Each row is a point on a landscape with many valleys, with its height.
A ball rolls from a point to whichever of its 2 nearest points has the largest drop for the distance, and stops where none of them is lower. Distance is the straight distance between rows; heights are no part of it.
gug h=525: [ 88 103 123 151 143 143  84  62 142 125  96 114 106 142 158 177  88 120
 148 174 106 135  87  90 150  86 110 142 170 124 129 200 165 110 139 125
 138 162 112  97 132  60 103  98 186 100  74 123 111 178 151 171 106 113
 183  19 103 114 170]
ramek h=146: [142 138  84 122 157 104 134 148  93 104 154 123 115  99 153 113 126 105
 190 118  73 133 128 102 192  67 170 150 118 158 102 114 143 122  69 126
 135 145 149 190  76 132 138  91 115 200 133  94 154 124 131 169 145  88
 139  85 136 104 138]
zipe h=507: [175 137 131 140 176 128 136 151 115 206  94 127 103 164 131 159 114  87
 136 147 123 127 111 123 149  84  64 155 138 145 118 116 148 117  72 134
 172 136 112 125 151 122 144 129 113 131 128 100 130 137 108  91 174 117
 131 104 144 122 125]
Rosi h=416: [155  74 156  99 153 106  80 161 113 132 181 115  71 120 145 103 101 149
 152 173 104 138 124 159 153 113 134 160 161  45 117 126 129 172  72  80
 135 161 131 160  83 127 103 125 115 169  59 123 127 112 135 102 109 118
 102 134 130 115  71]
Zezu h=492: [ 95  94 117 137 116 114  78  90 106 108 108 137 106 146 128 175  88  88
 118 180 153 138  94 103 159  75  80 113 146 133 143 180 137 118 144 122
 116 111  89  68 178  62 155 113 151 101  66 126 117 145 172 160 120 122
 155  52 111  99 169]
madud h=151: [131 154 111 149 190 156 163 152 134  90 184 128 124 172 128 115 120 115
 143 134 105 133 149  69 157 112 136 122 105 135  99 120 167 114 124  85
 122 130 121 193 130 183 110 135 125 159 131 118 160 154 122 125 160  78
 176 150 130 177  97]
mizo h=295: [166 187 117 154 131 120 117 218 112 103 172 163 101 124 142  89 143 205
  90 102 138  69 151 195 124 136 151 121 124 128 105 159 122 142  80 121
 121 151 146 180  95 161  85 178  88 151 162 131 133  86 114 121 123 146
  94 183 168 138  74]
Bapef h=675: [186 142 100 105 134  71 125 118 118 145 102 126  92 102 120  91 170 123
  84 120 147 101 173 166 125 122 167 152 142 116 111 152  90 112  91 161
 112  98 154 142 104 137 100 125 122 172 170  84  68  69 135  93 148 125
 141 154 100  98 145]
garu h=368: [132 110 145 125 151 152  90 173 118 145 186  96  92 144 147 148 110 158
 155 159 102 144  99 149 129 109 133 159 117 115 121 126 143 155  47  68
 132 153 130 149  72 130 141 116  96 161  76 135 139 172 131  94 137  94
 110 114 124 133 111]
Mipu h=500: [122  70 122  82 127  97 134  86 166 150  65 127 108 145 113  97 165  80
 126 147 145 159 123  92 118 143 104 186 113 132 116  46  92 135 113 129
 179 110 122 144 122 153 136 124 128 148 110  99 186 128 115 116 117 102
 136 120 161 179 156]
nok h=467: [ 98 135 110 132 161 142 131  87 103 107 130 129 154 117 141 147 145 144
 126  76 144 147 152 126 119 168 172  99 132 170 138 132 178  94 149 128
  96 126 167 133 130 137 115 119 158 130 166  70  85 127 155 159  93  99
 165 108 103 135 171]
nume h=380: [ 56  62 109  85  97 136 150  42 168 143 105 151 161 141  96 137 115 139
 163  96 157 174 156 141 151 146 153 128 141  99 144 123 149 118 181 127
 135  98  96 114 135 121 109 134 170 123 123 176 159 151 137 173 104 156
 104 131 134 109 166]
Bar h=524: [108 121 104 117 157 183 164 100 138 120 153 155 128 144 125 101 129 152
 111 100 150 129 201 124 139 167  80 133 112 123  81 153 176 129 137 137
  72 134  99 101 169 192  94 148 139  97 125 137  91 106 148 156 123 141
 112 154 109 111 131]
Vun h=287: [107 155  79 122 134 108 123 101 133 172  47 157 160 106 153 118 174 126
 128 116 136 132 150 129 151  84 121 165 104 182 119 117 110  58 117 154
 197 112 120 158 122 111 139 120 118 151 183 131 193 100 121 204 159 127
 117 123 170 106 173]
vebir h=428: [ 61  68 110  59 100 122  83 103 181 146 106 141 150 126  93 112 143 115
 113 119 161 165 146 121 102 144 137 179 114  88 160 101 106 114 160 106
 183  87 112 144 150 107 108 164 163 116 116 170 187 166 122 195 110 154
 128 105 161 132 148]
zufa h=301: [110 107 168  92 133 146  84 137 164 121 110 115 165 134 108  94 134 149
 145  99 136 125 155 147  84 166 113 140 175  67 147 135 114 144 181 121
 130 132 138 140 148 146 105 171 175  75 133 113  87 147 107 154  74 149
 137 134 116 119 139]
bup h=346: [ 67 102  96 118 125 122 105 104 126 140  69 148 166  85 122 105 182 110
  80 122 145 166 125 129 133 126 140 158 101 151 167  79  86  55 124 112
 180  81 144 167 133 110 155 120 147 140 173 127 186 162 137 223 138 131
 152  87 161 126 205]
mena h=277: [144 150 129 129 149  95 163 133 132  94 177 106 115  97 146  60 155  48
  78 133 133 162 147  84 107 165 128 157  96 118 142  86  62 155 153 139
 124  76 129 128 149 174 123 151 118 136 114 107 134 100 115 101 184 130
 136 147 111 194  83]
lut h=212: [ 49  84 140  80 120 125  78 124 157 106 208  94 139 128 121  75 134 105
 121 128 129 188 200 115  93 153 149 156 129 100 167 118 121 160 191  87
 139  80 149 167 114 145  99 197 187 125 103 126 109 172 142 141 109 138
 150 107  97 145  97]
sov h=243: [154 159  90 141 115 128 157 173 102 105 153 175 145 104 125 102 129 179
 151 111  86  55 155 145 157 102 153 130 126 157  75 148 141 152  86 153
 120 140 122 158  96 146 102 126 113 170 159 128 133  75 100 147 125 132
  98 158 138 110 121]
tibe h=457: [129  73 156  69 122 122 105 142 148 163 189 110 109  98 141 110 126 152
 127 132 136 155 157 165 104 158 109 154 142  76 103  88 114 180 102  98
 113 108 139 120 115 144 116 139 131 149  85 126 123 120 109 136  87 130
  72 129 125 119  97]
Sined h=454: [150 136 144 180 128 169 163 159 138 105 210 123 132 146 139 153  88 175
 164 122  63 106  80 122 130 136 156  86 156 121 125 163 142 166 146 139
  87 166 131  91 108 115 112 105 147 109 109 130  69 146 138 105 111 106
 138 131  93 138  89]
rega h=362: [146 179 119 115  95  63 121 159 113 120 115 142 131  81 134  63 204 123
 109  86 125 104 139 131 117 164 155 120 126 160 102 120  85 135 113 160
 140 148 126 188 113 168 115 164 106 137 167 144 116  58 138 150 117 146
 132 173 132 151 131]
Zar h=334: [130 138 117 217 119 143 167 110 139 103 102 119 158 162 114 177 110 113
 141 120  94  96  94  92 138  87 168 102 138 157 173 143 142 155 181 149
 129 129 114 110 142 107 156  92 136 107 162 141 114 155 100  65 159 127
 187 155 132 153 117]
kif h=533: [139  88 165  95 114 125 151 129 157 123  91 135 112 151 103 129 158 101
 100 163 167 144 106 112  87 155 117 163  96 109 132  55  95  90 119 111
 182 137 118 126 147 152 164 157  77 114 124 132 207 131 131 107 129 125
 112 177 165 220 129]
Zapag h=396: [ 96 137 137 113  56  96 107  60  79 105 101 156 122  69  80 151 132 129
 117 104 186 150 104 144 144 108 130  76 137 108 132 154 160 120 167 154
 105  94  90  82 149  87 128 112 153 123  98 163 124 125 169 154  75 141
  74 108 147  75 183]
telif h=240: [160 158 111 161 123 124 173 122 137 144  64 166 176 150 105 146 125 137
 204 100  95  82 129 129 144 108 113 125 182 155 125 170 156 137 153 190
 143 181 132 143 158 100  86 103 168 104 178 134 129  92 121 169  98 163
 120 114 126  88 129]
Bazot h=450: [ 94  98 116  91 114  95  74  38  97 117  76 166  70 163  69 155 131  83
  94 159 197 141 109 111 152  70  77 116 132 139 160 149 160 127 144 173
 113 114  88  77 156  91 139 135 193  81  84 121 115 144 160 131 116 123
 121  61 152  74 187]
dab h=297: [122 149 137 120  37  87  75 131 100 147 155 152 120 107 113 106 150 156
 120 128 181 110 122 150 118 126 137 135  96 114 152 161 132 148 144 119
 157 106 125 112 120 117 135 149 100 103  95 187 131 135 136 162 114 167
  96 134 147 108 123]
Tupun h=290: [120 116  94 146 141 101 120 163 123  72 184  81 126 146 157  89 102  66
 108 184 118 175 151  57 166  75 142 156 126 110 125 158 128 152 129 101
 133 101 109 169 110 145 115 130 129 142  91 135 152 182 123 137 208 118
 174  83 116 137  85]
noki h=430: [127 136 144 141 136 172 131  80 135  98 110 118 165 172 113 182 142 167
 185  93 114 112 118 137 117 161 137  73 136 144 119 131 202  81 142 144
 117 159 164 143 108 135 120 125 149 103 149 105 129 155 169 167  54  95
 125 141  96 134 163]
siru h=403: [135 122 127 105 139 100 131  47 127 159  67 162  82 144  93 127 160  89
 144 147 155 143  95 101 134 101  51 154 133 141 116 141 160 139 101 185
 102 150  86  83 147  88 130 104 153  71 110 107  96  96 137  98 121 117
 119  74 156  80 175]
Biz h=520: [137 117 130 103 135 136 148 124 149 118 137 126  99 172 101 107 153 171
 104 159 161  75 176 156 115 165 113 134 135  82 107 156 126 133 111  96
 132 101 118 149 139 208 105 173  78 125 101 123 133 132 136 108 117 154
 108 206 136 158  94]
lavor h=227: [120 163 136 135 100 138  96 156 158  88 105 135 149 146 130  81 137 134
 144 151 136  55 100 111 103 107 158  98 144 119 174 136  98 124 177 121
 173 156 109 158 115 164 156 164 106  87 136 174 144 157  88 126 124 154
 191 193 165 176 109]
mogip h=258: [ 80  93 142  76  94 122  58 144 166  87 159 104 121 143 123  54 145 124
 105 140 154 137 186 127  98 134 126 128 166  64 129 149 105 136 192 101
 141 119 134 157 123 161  84 218 187  78  91 113  82 141 121 171  88 147
 140 121 123 127 125]
rivev h=423: [100 132 131 167 165 209 147  94 156 160  91 101 149 176 133 221  79 126
 145 116 112 119 125 124 149 129 104 102 134 163 164 161 186  85 166 145
 126 152 131  96 168 100 131 113 159  95 153 135 135 158 137 106 126 110
 168 104 102 135 140]
Tamun h=452: [196 149 140 113 138 146 137 162 118 102  85 143 165 150 114 114 112 167
 205 131  76  80  70 145 105 134 116  86 164 140 105 105 121 105  91 146
 166 212 147 177 121 125 150 159 128 123 155 105 150  80 123 136  82 145
 102 175 149 126 132]
Favit h=230: [112 158 141 159  78  66 108 191 114 126 156 132 173 128 135 120 122  86
  96 111 183 124 110 102 103  86 140 150 100 114 167 114  94 104 157 141
 208  97 136 135 124  86 161 134  97 107 155 166 178 147 134 174 134 165
 139 112 152 158 105]
Peta h=628: [193 123 135 136 129  39 180 102 103 106  93 134 117 159 135 137 135  66
 122 111 129 136 131 108  91 139 103 111 161 114 149 150  78 145 123 181
  89 122 133  76 178 113 149  84 149 105 103  98  45  81 129  73 167 130
 129  94  87  92  92]
Dag h=490: [109  68 138  58 125 151 114 120 137 151 129 129  98 136 139  97 166 129
  95 140 156 130 204 134 110 164  85 149 111  98 100 129 140 139 118 115
  94 111 116 129 139 202 101 165 115 131  63 115 118 106 131 149 101 141
  81 161 121 111 130]
vobo h=171: [142 150 110 155  83 141 162 144 136 128  95 198 186 112 124 105 123 175
 187  99  87  74 115 120 124 138 116 132 145 155 103 130 130 174 131 155
 127 201 101 133 128 148 107 120 133 108 175 168 142  85  90 170 108 152
 114 154 162 103 115]
nole h=645: [208 150 170 128 136  79 144 118 105 135  94 144 110 124 137 114 156 117
 118  97 131 115 127 140  95 165  98 127 155 126 132 154  94 145 114 188
  86 162 118  93 162 151  93 114 130 106 141 106  42  55 135  80 124 138
 112 109 110  81 114]
vuse h=150: [100 123  70 118 112 107 128 102  94 110 157 134 106 117 146 132 151  91
  69 136 170 153 133  84 162 107 154 120  81 152 124 137 154 107 107 135
 134  74 128 100 116 144 167 110  78 161  80 144 160 118 163 165 190 136
 129 121 134 133 134]
viz h=474: [ 78 118 157 153 161 190  71  96 132 118 109 108 147 153 162 187  83 125
 156 122 110 126  96  99 137 106 132 115 130 150 149 162 183  71 161  96
 134 158 131 135 136  82 131 118 157  97 114 126 144 203 132 162  97  96
 206  74 105 127 160]
kadut h=366: [119 123  96  97  52  66 116  69 121 117 124 147 147 105  79 135 148 155
 184 121 169 123 160 159 165  72 178 120 143 119 109 156 145 131 145 139
 165 110 117 146 111  90 120  82 138 147 155 150 125 111 131 169 117 163
  66 134 139  65 177]
tebi h=325: [ 73  96 117 134 108 144 149  97 173 132 122 143 163 101 114 120 121 156
 188 103 109 150 109 130 137 175 177 129 133 118 117 120 126 161 157 137
 121 131 132 129 106 123 132 108 152 127 158 181 140 158 107 138  91 125
 126 151 106 129 149]
nel h=541: [181 155 179 157 146 129 136 148 129 178  70 107 143 168 116 153 109  95
 131 136 119 114  72 115  99 123 125 135 148 151 150  88 102 108 133 142
 168 148 144 140 144  94 147 127 100 126 151 121 147 134 105  77 156 121
 154 123 155 152 111]
Vup h=568: [196 138 142 143 124  95 176 141 137 162 105 134 123 142  86 140 113 126
 162  91 135 112 133  98 133 127 145 145 153 164 136 113 142 138 160 140
 177 133 123 172 169 119 111 151 133 119 186 136 138 119 125  86 127 137
 123 124 149 123  91]
Gel h=576: [131 101 143 114 147 155 100 117 150 162 140 101 116 101 138 195  80 191
 160 132 103 129 146 173 119  97 124 164 154 133 118 146 157 111  60 126
  75 163 154 122  76  67 103 118 165 132 139  66  98 140 133 141  88 122
  82  81  83  94 187]
Tinud h=378: [116 142  99 186 140 196 170 116 141 138 105 100 127 163 105 215 117 153
 158  95  94 119  95 130 155 101 147  87 134 189 140 177 184 151 125 132
 134 153 126  92 137  69 133  99 170 124 177 139  94 168 129  48 120 110
 157 132 121 126 152]
Falos h=404: [ 24  84 113 129 134 138  46 118 145 134 177 100 119 107 187 124 104  96
  69 189 122 160 147  96 124 101 121 168  96 114 171 156 113 134 180  88
 137  85 117 114 141 101 122 166 154 104  99 164 147 183 133 159 170 158
 189  41 125 122 116]
Fivi h=303: [125 127  90 122 100 146 173  56 158 154  45 164 159 125 101 146 137 142
 201 104 109 129 113 141 155 108 131 131 141 145  93 132 153 122 116 177
 145 159 106 118 106  91 107  78 160 130 184 147 147  81 131 124 115 144
  88 126 143  72 194]
vana h=584: [140 153 100 155 137 122 120 153 101 140 106 114 126 102 190 168 120 110
 100 122 110 116 120 126 150 120 141 113 131 161 122 182 142 126 109 156
 101 121 142  71 137  98 156  90 135 142 138  93  70 107 145 109 162 134
 165  82 108  83 145]
dod h=582: [182 156 151 143 182 164 189 165 140 148 203 149 107 138 128 100 110 135
 135 115  98 160 137 123 123 172  80 156 122 132  86 101 119 150 112 109
  88 162 105  80 174 157 105 115 124 119 127 137 107 109  95  65 157 106
  96 157 142 148  81]
ved h=557: [163 151 157 154 148 125 139 171  81 145 121  87 142  80 160 189 103 110
  99  96 108 138 119 166 108 137 144 101 138 144 140 122 113 117 104 137
  64 117 173 116 108  93 132 103 120 169 140  77  73 101 124  96 134 105
 112 116  79 109 101]
todo h=466: [ 77  38 136  60 116 111  96 100 186 134  82 114 139 128  70  92 161  98
 133 143 137 184 157 121 118 166 129 179 124  75 138  43  91 133 123  75
 156  88 118 139 132 147 115 144 159 167 107 121 184 158 126 168  92 112
 108 125 156 169 162]
galuf h=347: [108 135 115 110  56  83  98  88  94 124 148 179  92 103  86 105 154 113
 121 121 190 143  90 110 147 126 143 119 122 132 138 139 143 159 167 124
 149  98  79  91 131 103 142 120 152 108  94 192 147 145 151 119 122 130
 118 110 164  91 154]
subop h=633: [199 167 104 169 167 144 195 197 121 117 105 131 103 131 162 123 123 130
  92 156  93 103 122 151 142 123  97 127 109 120  87 132  67 114  59 111
 106 109 117 127 151 162 139 106  96 158 126 123 116  75 108  98 193 102
 101 178 135 120  86]
bater h=654: [187 136 149 193 157 154 175 202 133 140 142 109  96 157 131 142 112 110
  67 168 100 115  83 160 131  99 114 125 112 108 141 128  91 115  66 106
 121 138 140 104 119 118 169  93  60 164 117 120 126  93 116  57 204 134
 124 168 158 161  72]
guz h=350: [ 87  97 130 120 140 118  97 147 140 155 155 101 128 126 166  85 111  83
 121 169 116 145 136  91 132  80  95 198 141  93 125 138 107 178 137 111
 156 110 114 141 128 115 108 144 155 127  94 152 144 147  97 137 156 135
 150  61 131 104 108]
Lozog h=608: [145 140 103 139 106  58 133 114  84 126 162 128  94  87 159 122 138  59
  93 115 130 147 111  97 123 131 122 114 143 145 132 138 118 174 149 170
 110 105 115  60 150 122 138 105 144 128 113 117  79  95 123  84 181 125
 150  82 107  90 114]
rorez h=388: [150 106 158 100 153 178 146 103 143 133  80 112 113 176  74 172 134 139
 151 138 143 121 130 124 127 146 112  84 152 145 125  89 158  71 136 122
 157 148 156 164 147 150 126 149 126 111 136 105 138 147 153  90  74 100
 122 164 118 143 136]
mezeg h=553: [149 144 136 127 168 168 195 115 133 123 191 134 124 163 109 148 118 152
 126 103 128 139 170 112 131 180  91 103  96 133  94 122 162 148 141 101
  77 138  96 120 183 197  99 127 111 122 121 152 132 133 138 113 133 109
  99 177 124 152  92]
Bipi h=483: [196 133 182 128 125 127 128 180 107  94 110 118 181 144 128 131  76 136
 160 130 102  98 125 159 113 124 103  68 188  90 136 106 100  94 117 131
 157 175 171 145 128 139 177 143 110 140  96 108 153  83 122 175 102 143
  88 170 146 131 102]
gobag h=188: [128 108 102 131  95  85 164 132 116 128 121 142 173  78 142  89  94  70
 154 106 112 173  97 107 138 110 124 152 121 118 110  82  82 171 143 154
 154 114 125 115 126  94 166  97 132 143 134 181 186 107  99 159 162 125
 108  99 131 105 122]
figu h=46: [118 140  84 118 151 134 121 131  90  97 171 156  98 111 176  89 153 118
 137 133 130 126 135  83 170 105 147 128  91 163 102 132 173 125 100 124
 130 120 130 176  98 184 147 118  95 158  87 111 141 132 148 167 158  93
 155 125 150 138 138]
deni h=226: [141 129 127 137 146 139 124 177  99  85 196 126 129  90 191 121  76 147
 180 115  75 123 121  92 146 106 169 149 129 137 110 128 141 143  95 103
  82 148 147 157  73 102 128 101 136 148 130 100 134 159 134 145 122  88
 144  80  96 103 117]
Sol h=547: [141 139 152 131 163 156  69 112 134 157 166 135  79 133 151 161 129 224
 160 117 132 101 146 170 117 122 137 158 145 148 115 175 192 144 101 146
  86 178 139 144  96  91  75 123 173 117 171  90  74 155 131 104  87 111
 143  93  90 106 156]
Simo h=265: [100 119 120 150 107 161 143 124 139 160 124 163 167  86 149 105 102 115
 191 114  79 144  64 125 144 133 147 145 138 125 117 113 114 187 150 142
 142 153 105  95 104  79 139  71 166 119 154 191 158 127  88 142 128 127
 126  95 147 106 141]
Funof h=519: [ 90 137 163 145 146 165  74 114 149 144 128 127 104 140 154 134 124 175
 171 124 115 114 113 131 124 144 145 153 146 132 150 157 159 118 138 121
 121 179 148 145 100 123  89 115 170  92 141 124  91 195 127 126  91  91
 186 116 108  97 157]
Lukul h=750: [106 168 160 101 104 197  99 133 113 156  82 149 143 133 115 150 150 173
 121 120 148  90 122 154  91 162  89 103 110 144 150 108 130  96 132 108
 143 157 104 120 157 166 142 149  83  95 117 182 149 135 122 134 111 139
 103 175 163 128 134]
sedes h=677: [122 134 159 182 121 159 152 177 127 144 166  76 140 144 128 184  89 113
 110 170 114 160  80 139 120 111 130 105  97 124 162  89  89 128 120 108
  95 121 140  63 118 109 185  83  56 169  85 143 139 146 121  75 178 140
 111 149 127 181  70]
fazas h=394: [ 97 117 101 108 103  87  92 110 106 116  77 132 176  70  96 136 159 111
 113 115 134 158 134 157 107 110 144 102 124 123 165  87 107  89 155 117
 139  54 154 157 131  90 164 120 149 163 157  90 122 127 135 218 107 138
 135  67 143  96 196]
gokem h=726: [125 117 182 125 122 193 111 114 142 160  86 105 174 146 112 182  96 114
 107 149 138 127 124 137  97 162  37  88 109 126 160  67 131  85 143 122
 126 152  93 101 199 137 174 122 105  91  85 136 163 133 107 125 136 140
 105 134 146 138 110]
Res h=252: [147 126  97 132 111  43 169 124 114 128 159 130 136  94 136  73 162  45
 104 113 141 171  90  85 120 140 136 159 111 129 123  75  64 179 144 176
 158  82 128 116 122 113 139 119 114 141 141 135 178  97 115 127 180 131
 141 115 130 157  96]
veluk h=661: [177 139 115  84 152 105 160  92 127 114  75 135  80 138 102 115 185 131
  94 133 152 110 175 142 127 142 106 122 143 119  91 147 108 114 112 172
  82 117 123 123 156 185  82 126 132 124 136  67  57  68 158  89 133 132
 112 155 100  93 151]
kiv h=446: [ 34 133 120 138 123 145  96 139 163 136 194 104 174 120 161  96  85 107
  75 135 150 142 212 122 116 120 135 147  87  98 203 159  93 116 217 126
 123  60 140  93 175 122 115 171 136 111 132 163 145 173 130 167 169 175
 172 102 107 135 110]
fim h=610: [181 131 147 139 173 154 194 161 168 131 107 113 127 119 132 134 109 164
  92 148 101 126 138 182 112 179 102 128 131  95  88 116  89 148 103  90
  81 113 129 106 161 161 122 127  98 144 132 123 120  92 102  70 146 122
  73 192 121 142  94]
minas h=564: [136 141 191 126 134 164 120 124 118 131 137 117 118 160 126 133 154 129
  77 156 134 141  68 126 104 171 140 121  73 133 147  48 106  66 116 110
 137 154 159 121  91 137 152 134  41 145 116 127 168 132 132 107 127 124
 145 188 147 213 127]
fis h=262: [ 62 141 126 127 114 134 132 118 132 122 227 134 103 107 134  61 125 122
 102 115 133 167 203 128 132 156 179 168 115 120 119 148 123 157 184 116
 119  78 130 143 141 130  81 179 176  99 146 126 110 154 125 107 154 150
 159 101 121 114  74]
Lef h=468: [127 153  95 168 183 175 163 129 149 189  51 101 115 176 133 191 121 105
 108 141 121 123 132 123 148 104  75 137 130 176 137 163 175  83  95 136
 151 125 116 105 167 110 148 135 148 114 178 103 121 141 121  68 185 101
 158 111 111 123 155]
rugak h=302: [112 100 110 115 130 170 100 144 100 119 171 120 114  69 170 162  97 168
 156 138 101 140 110 129 149 123 140 136  86 126 130 103 149 128  88  76
  88 134 127 138  69 128 140 110 104 146  95 127 137 165 138 163 120 110
  95  91 131 101 148]
Gan h=395: [161 147 140  78 136 117 116 149 116 112 128 152 114 107 125  59 165 148
 166 102 138 116 117 114 116 180 128 121 127 145  93  76 119 133 103 118
 149 159 147 192 109 176 133 172 119 130 137 104 147 119 137 130  92 117
 134 161 172 144 131]
bikor h=689: [168 125 130 109  95  59 111 155 122 163  99 126 115 122 134 106 151 137
 101 148 142 108 117 195 123 122 144 161 148  79 138 145  87 145  93 131
 156 101 162 144  97 111 135 124 116 162 131 114 112  80 129 110 129 162
 100 149 140 110 110]
lopi h=528: [146 130 191 169 137 169 106 162  98 137 153  82 128 126 139 207  75 166
 132 102  94 128  87 192  98 165 160  57 148 150 133 109 127 123 124 122
  69 148 179 103 111  88 128 124 112 157 138 132  98 125 125  78  82 106
 100 162  73 128 113]
vib h=352: [138 136  97 111 126 121 155  60 152 162  78 168 103 168  79 121 158 142
 183 136 128 110 117 108 159 102  98 134 142 159  94 145 168 157  99 176
 154 174  98 114 113 135 124  98 128 113 148 123 132  97 134  75 116 141
 119 142 120  94 166]
nizi h=225: [135 118  93 135 175  99 165 156 124  94 201 101  96 162 146 160  99  73
  84 145 138 168 160  91 168 100 153 146 104 134 111 149 181 103 105  87
 129  79 128 158 135 142 120 118 116 157 128 107 152 164 146 119 179 101
 145 114 117 177  93]
fisok h=419: [143 141 110 193 145 180 198 130 151  86 145 115 120 175 116 187  99 160
 152 121  97 126  97 143 146 120 115  82 144 145 117 208 183 131 129 134
  85 131 115  55 155 104 128  79 139 107 132 120  56 131 155  84 117 116
 114 121  97 144 121]
kigu h=345: [121  84 152  92 140 162 121 119 174 135  70 102 163 143  86 143 130 142
 134 126 136 129 171 155  85 177 109 128 164  90 121  84 130 108 132  96
 143 131 143 150 158 147 137 166 126 118 121 114 131 148 116 140  62 142
 114 164 106 152 150]
Mib h=172: [138 155 127 144  95  91 153 173 137 101 132 119 170 144 123  90 137 116
  72 133 180  85 127 101 106 107 160 117 115 113 169 158 102 108 150 135
 167 116 137 151 108 154 149 166  75  94 160 146 147 142 122 126 151 166
 157 169 153 194  98]
revi h=434: [127 108 126 109 135 112 123 127 127 134 106 110 157  99 143 123 153 101
 122 107 121 156 148 128 120 145 153 135 126 127 147  88 121 129 148 112
 120  91 160 134 108 127 148 110 156 154 151  98 102 143 128 147 123 117
 174  98 121 118 156]
Daf h=222: [161 180 152 141 188 139 141 149 122  78 192 116 115 138 143  63 133 110
  91 156 144 124 127  71 132 131 132 114 102 113 138 105 101 108 170 120
 101 145 131 157 134 197 118 145 109 128 114 111 119 119 132  86 176 100
 181 172 138 184  79]
dor h=331: [135 146 132 145 127  78 134 172 116  64 170 155 128 120 131  64 177 173
 104 103 125  96 160 180 126 168 175  94  95 159  78 125  99 149  89 121
 130 129 143 182  92 171 115 187  77 164 162 145 139 113 151 143 101 145
 129 209 137 201 108]
Depa h=493: [135 124 133 156 133 173 139 170 113 129 178 108 115  94 165 180  68 202
 158 104  84 118  93 161 136 158 162  97 133 158 112 127 139 162  78 137
  31 169 138  70  61 106 107 118 120 116 108 118 100 136 105 112  79  87
  82 120  84 137 125]
gaf h=701: [121 110 160 153 127 155 135 153 136 149 154  78 139 153 121 202  82  83
  84 158 148 153 130 128 122 115  51 108 109 125 164 100 135 113 129  93
  96 118 109  74 170 122 186 116  72 136  57 139 148 145 124 128 174 143
 100 129 120 171 101]
zuse h=284: [131 153 148 183 104 141 117 132 142  84 130 127 146 158 151 111 106 103
 134 168 109 107  75  86 133  96 144  87 133 113 173 141  92 141 184 148
 119 150 135 106 106 147 182 117 124  95 107 139 118 170  85  98 158 127
 198 154 126 155 105]
buf h=413: [128 149 113 119  59  72  68  89  83 118 123 121 114  89  86 181  97 148
 151 128 166 112 119 139 163  60 152  75 137 103 135 183 151  87 144 122
 140  83 127 114 116  60 136  83 129 136 101 142 115 135 154 160  93 154
  81 120 110  66 163]
vuvam h=304: [ 95 138 112 122  96  85 148 171 124 108 228 117 103  87 144  51 112 146
  99 128 122 145 184 171 112 158 191 144 123  75 109 160  90 190 144 101
 107  43 164 145 110 109 104 156 131 162 143 119 112 120 123 122 155 142
 116 130  88 122  69]
zedi h=768: [101 139 134 100  98 147  98 110 119 197  65 149 128  83 120 132 182 170
  86 141 147 117 116 186  87 174 105 147 104 157 124 119 106 149 125 135
 107 160  99 102 127 159 124 150 109 107 148 165 125  95 112 139 111 157
  88 147 126 110 157]
penug h=424: [186 175 145 117 152 118 144 148 104 121  76 139 110 152 106 119 174 173
 162 116 121  70 110 119 112 153 121  93 136 163  98  93 124 103 107 140
 190 180 145 198 127 154 123 156 114 147 177 118 165  98 129 116  90 138
 124 182 155 184 130]
vob h=228: [ 94 154  76 124 123 102 103 101  83 138  96 158 143 100 140 132 177 118
  94 114 154 118 133 134 157  97 143 105  83 175 131 144 151  98 127 153
 144 113 123 131 122 110 145 105  90 141 150 135 144 111 147 173 148 131
 129 121 147 104 176]

Where does a ball stop that starts at each point below?
minas => gobag
gaf => figu
nok => lut
Bar => figu
Zezu => vobo
Tamun => vobo
revi => figu
